A landscape with many peaks, sampled at points; each row gives a point and its height.
A climber steps from a point to the highest of its 2 nearest points, and stops where none of them is higher. Distance is the straight distance between rows; heights are no part of it.
q_435 h=67.7: [118 165 158  75  86 162 123 119  99 124 168 108 159 197 181 150 131 103
 133 101  89 183 193]
q_420 h=65.4: [160 138 165 122 150 122 140 193  98 140  99 112 134  90 112 136 136 142
 116  97 130 129 100]
q_365 h=57.1: [ 88 104 159 135 113 104  92  72 132 159 111 122 117 127 126 137 145 148
 152 173 143 143 150]
q_44 h=64.2: [ 68 112 143 147 107 107 103  67 129 168 139 126 129 165 120 114 183 143
 151 180 113 156 155]
q_741 h=72.1: [ 75 126 157 132 105 121 120  70 125 147 150 104 140 148 141 105 185 119
 139 145 120 183 181]
q_211 h=57.8: [120 121 121 126 148 122 136 138 132 141 141 137 121  97 158 112 149 133
 101 114 124 106 124]
q_456 h=42.8: [157 125 153 131 136 107 125 137 146 153 123 116 108  85 122 158 122 183
 149 145 183 103 125]
q_155 h=76.2: [119 139 170 110 143 108 129 170 105 155 122 102 127 108 118 125 145 143
 161 133 140 142 117]
q_723 h=66.2: [ 91 119 160 138 110 116 124 115 150 128 128 137 111 119 156  96 145 135
 124 121 126 128 135]
q_592 h=58.9: [ 78  81 187 175 127 136 123 135 104 176 100 138 122  98 108  80 145 154
 143 145 150 130 110]
q_527 h=91.8: [107 119 195 127  99 133 103 119 104 147 155 109 141 146 171 109 150 133
 126 108 104 171 141]
q_422 h=49.6: [105 114  81 126 152 126 144 124 147 121 117 150 123 123 124 120 120 118
  86 114 104  89 126]
q_30 h=40.6: [ 76  88 111 147 126  99 140  79 142 161  99 137 107 121 120 105 114 177
 139 183 176 103 145]
q_817 h=83.4: [113 154 152  77 142 141 111 131 106 118 161  74 141 173 178 156 147 120
 159 121 125 159 205]
q_259 h=86.8: [146 138 160  96 149 118 115 135 128 146 128 113 135 141 146 141 143 130
 156 128 121 144 142]
q_684 h=57.2: [137 192 131  56  92 152 120 131 121 114 163 111 154 209 188 166 101  98
 153 132 102 170 207]
q_316 h=18.3: [109  80  51 126 145  97 129  59 162 158  71 164  99 115 101 145  87 171
 132 182 194  92 133]
q_636 h=17.4: [150 168 108  82 110 161 128 166 133  97 145 124 152 177 175 165 116  74
 111  79  84 155 164]
q_552 h=24.9: [ 85 136 146 124 108 128 140  75 128 125 150 145 138 162 125  97 132 100
 114 163 110 135 152]
q_277 h=84.8: [119  88 165 213 110 154 103 165  73 128 126 130 116 101 116  40 159 131
 101  60 121 172  50]
q_565 h=31.2: [103 109 115 140 116 119 128  97 144 120 137 124 127 125  94 106 131 115
 129 135 136  80  97]
q_174 h=14.9: [156 156  85 110 123 142 149 193 134  94 150 137 149 151 145 131 115  79
  95  95  74 139 129]
q_714 h=21.7: [141 116  72 122 144 115 153  97 162 120 117 119 113 114  98 138 105 114
 149 132 158  80 145]
q_478 h=38.3: [169 158 143 102 144 129 126 190 137 102 138 127 131 119 131 167 122  96
 104  92 112 126  94]
q_738 h=9.5: [154 165  56 117 134 141 151 172 192 112 142 170 137 155 114 179  98  82
 133 130  86 103 135]
q_289 h=26.8: [141 115 119 131 139 120 137 131 143 113 135  98 118 115 104 126 120 108
 134 107 137  84 126]
q_748 h=31.4: [168 162 133  96 141 128 123 189 129 109 144 136 130 124 172 203  85 112
 121  86 124 123 133]
q_517 h=33.8: [158 150  92  77 143 128 120 104 162 147 143 106 126 130 136 185  72 106
 163 147 106 126 182]
q_356 h=29.8: [133 144 160  93 127 115 115 129 136 158 131  78  93  83 160 157  98 175
 158 145 135 124 173]
q_942 h=49.4: [ 88 136 133 114 124 112 113  40 131 148 137 122 122 133 132 143 130 141
 165 160 123 161 187]
q_858 h=32.0: [147 121 108 172 112 127 116 167 132  81 113 130 119 135  93  80 139  93
  79  90 114 133  60]
q_370 h=56.5: [157 163 176  99 143 115 115 220  81 135 136 103 115 106 134 147 142 131
 111  98 121 131  79]
q_281 h=26.3: [158 156 106  72 141 137 119 144 129 120 156 111 146 158 140 181 113  94
 153 127  82 125 175]
q_487 h=51.7: [112 109 162 185  93 150 116 123  81 115 130 141 144 147 125  46 194 118
 103  79  82 204  93]
q_399 h=92.3: [149 127 132 130 145 100 114 144 132 119 120 143 144 136 109 126 134 139
 117 147 123 119  92]
q_988 h=20.7: [147 136  87 131 105 157 144 159 118 105 147 123 153 172 109  95 147  74
  96 108  69 143 115]
q_929 h=12.1: [111  93  43 139 135 121 154  98 135 132  98 162 110 138  65 133  98 141
 123 148 171  46 112]
q_707 h=32.8: [159 116  61 130 166  94 134 119 179 133 120 122 114  97 106 173 107 168
 151 172 188  88 127]
q_680 h=52.8: [146 112 179 154 135 143 110 154  74 115 117 138 139 101 125  79 168 133
 117  92 122 144  56]
q_91 h=16.4: [134 102  78 138 148 125 144 130 143 115 109 147 121 111  68 140  98 114
 121 136 159  60  91]
q_318 h=50.2: [129  90 124 147 138 105 112 122 144 144 101 144 115  93 131 122 135 153
 130 121 146  98 119]
q_630 h=46.4: [161 135 101 135 157 136 134 182 133 115 107 138 151 117  93 142 114 104
  83  95 103 124  92]
q_828 h=82.6: [102 155 141 115  97 129 120  68 127 128 178  93 131 186 157 145 161 114
 149 137 107 185 193]
q_836 h=24.8: [152 188 127  83 113 152 132 189 150 103 147 129 119 150 169 193  80  92
 126  98  95 130 162]
q_57 h=21.9: [159 179 122  70 157 109 121 123 144 124 145 117 106 107 165 192  81 159
 175 169 150 128 159]
q_269 h=38.7: [112  88 110 154 131  95 148 109 135 163  94 155  98 105  96 140 109 194
 125 152 208  63  97]
q_137 h=14.8: [123 155  74 102 120 152 156 142 155 109 157 149 141 176 125 168 106  62
 133 125  80 128 153]
q_24 h=27.5: [152 142  92  89 157 101 138 117 166 142 121 115 118 113 141 182  92 161
 147 167 157 122 139]
q_788 h=55.2: [179 125 125 142 163 137 138 198 111 106  93 127 139  72  95 154 124 117
  95 110 142 102  96]
q_611 h=56.9: [144 169 181  81  99 146 123 166  88 126 155 107 148 187 183 136 126  98
 127  83 104 169 148]
q_985 h=22.5: [163 135  88 114 141 126 168 161 166 115 125 149 137 110 114 141 101 152
 117 117 128 101 128]
q_903 h=46.3: [ 81  97 161 161 126 101 132  90 133 178 115 126  80  78 126 112 112 191
 163 182 177 109 137]
q_94 h=37.8: [133 157 107  85 146 135 126 103 146 122 171 131 109 157 169 156  84 124
 176 150 113 173 210]
q_40 h=16.0: [168 199 127  68 140 137 139 159 133 122 154 102 115 144 156 197  73 139
 156 148 121 120 160]
q_359 h=41.5: [123 135  97  96 135 111 121  61 153 145 139 134 115 132 129 145  86 116
 158 168 126 132 187]
q_857 h=75.2: [ 83 116 184 165 100 125 135  98 121 128 120 145 129 124 147  74 184 123
 117 125 124 158 119]
q_769 h=52.2: [ 82  87 191 171 103 122 134 130 120 182  96 135 103  77 124  92 125 186
 184 168 174 130 117]
q_599 h=83.2: [143 102 141 153 153 128 136 128 114 128 102 159 144 116  90  99 118 129
 110 145 144  87  70]
q_935 h=5.0: [170 141  44 123 128 142 166 149 191 115 130 169 120 133  94 178  71 111
 135 136 101  78 104]
q_554 h=75.3: [134  85 133 179 137 132 134 140 115 127  64 173 124  92  80  97 123 128
  94 137 179  88  43]
q_437 h=36.4: [153 133 186 115 134 115 109 169 141 148 127  97 116  85 156 164 113 162
 136 129 145 132 142]
q_220 h=26.1: [143 134  80 145 113 151 126 142 120 111 119 132 150 129 117  78 145  90
  89 108  93 112  90]
q_536 h=27.6: [174 131 116 125 162 114 163 159 150 134 119 138 117  77 136 169 103 160
 127 111 148  86 102]
q_590 h=54.5: [162 150 120  81 143 126 143 167 139  84 167 111 137 125 150 134 111 108
 147 121 125 116 144]
q_392 h=51.8: [115 130 137 151  95 156 142  86 118  84 145 140 170 165 129  82 158  60
  96 102  82 168 122]
q_252 h=62.3: [134 139 112  81 163 114 127 117 152  97 180 101 124 121 137 152 103 128
 159 155 140 117 171]
q_793 h=80.9: [ 82 124 204 153  70 151 126 100 110 126 147 133 153 150 150  88 187 128
 115 111  99 176 141]
q_790 h=30.6: [ 90 128 103 120 108 107 152  49 155 130 132 148 130 157 106 105 104 131
 126 176 126 103 157]
q_464 h=67.2: [105 109 176 130 137 122 118 123  95 168  99 102 120 100 108 103 147 157
 173 150 147 140 131]
q_135 h=75.8: [123 148 137  96 128 128 126 111 132 116 150 109 151 173 156 132 151 118
 132 137 101 160 165]
q_781 h=10.9: [177 180  85  95 142 137 155 172 159 114 155 106 116 114 133 197  81 136
 133 152 121  93 147]
q_415 h=84.2: [ 99  92 152 197 122 133 132 111 102 136 113 148 127 120 139  57 164 139
 106 111 123 145  91]
q_576 h=47.2: [144 201  90  52 129 141 118 115 125 129 178 114 133 190 175 170  98 113
 154 162 104 153 223]
q_694 h=37.7: [150 116 110 134 145 101 123 124 151 147 106  97  90  69 105 191 102 188
 165 165 195  89 123]
q_973 h=60.4: [128 140 137 157 113 163 125 129  89  91 137 130 172 143 129  64 178  89
  73  80  74 191 113]
q_53 h=23.0: [132  80  43 166 154  95 130  79 167 153  81 159 104 112 105 181  89 193
 109 157 208  69 120]
q_45 h=71.6: [122 150 155  78 151 111  97 121 126 116 167  87 111 129 171 166 113 130
 156 150 137 154 187]
q_403 h=43.8: [ 94  74 105 151 135 113 135  95 143 155  92 147 104 109 112 106 134 166
 109 143 169  65 114]
q_440 h=69.2: [129 134 157 129 119 162 112 151  93 105 144 110 181 171 150  97 169 110
 103  68  85 191 126]
q_513 h=38.9: [143 149 136 151 113 158 112 171  86  89 105 127 118 132 118  65 154 104
  81  77  83 158  53]
q_908 h=35.6: [ 81  98 124 154 114 111 151  79 139 139 141 141 129 140 109 101 149 139
 139 163 152 106 136]
q_207 h=74.6: [118 101 125 189 127 128 100 132 101 116  96 140 105 105 114  61 190 130
  92  96 113 142  51]
q_380 h=67.6: [108  67 157 195 128 144 114 126  97 149  69 162 111  84  85  85 152 152
 105 137 161 103  63]
q_575 h=46.2: [154 139 163 129 116 145 114 155 106 103 117 133 134 129 129  91 157 101
 114  88 106 136  83]
q_469 h=27.8: [155 100  43 148 161  99 153 115 177 140  81 126  98  72  93 179  86 190
 120 165 209  62 125]
q_79 h=75.9: [100  73 167 224 123 150  96 157  69 152 102 124 130  84  95  56 172 138
 123 113 146 157  60]
q_865 h=79.3: [132 135 199 141  88 157  98 137  65 133 153 117 159 163 163 100 176 109
 122  77 105 204 124]
q_460 h=79.9: [ 95 143 204 109  91 147 116 102  97 129 153 109 147 173 164 127 143 108
 125  98 105 185 188]
q_142 h=19.5: [106 141 115 116  93 150 142  38 148 105 167 119 144 178 117 125 131  97
 149 160 107 142 177]
q_880 h=44.3: [115 159 116 116  90 153 140 116 131  81 165 139 175 196 126 116 173  61
 100 107  70 168 148]
q_654 h=59.9: [137 100 165 174 150 127 107 150  89 140  88 155 126  68 111  85 160 137
 109 111 155 122  64]
q_219 h=68.6: [ 94  54 137 228 134 147 103 146  78 136  73 162 138  98  96  55 160 150
  98 126 155 125  28]
q_300 h=33.1: [160 108 117 142 145 102 161 130 137 140  85 147 109  84 100 148  95 174
 130 125 180  94  82]
q_509 h=20.0: [135 139  82 106 138 123 124 117 157 113 150 129 139 167 118 148 108  95
 149 121 103 108 153]

Where does a climber stop that starts at each point below?
q_174 => q_399
q_316 => q_259
q_738 => q_828

Call two points neighbours if one is among the 2 nearest of the other. Go from one point of each pair to the other, from neighbour to neighbour, staying as high as possible. Name the lowest point that can't be avoided.
q_415 and q_817 => q_30
q_828 and q_259 => q_135
q_817 and q_456 => q_356
q_277 and q_399 => q_380
q_527 and q_415 => q_857
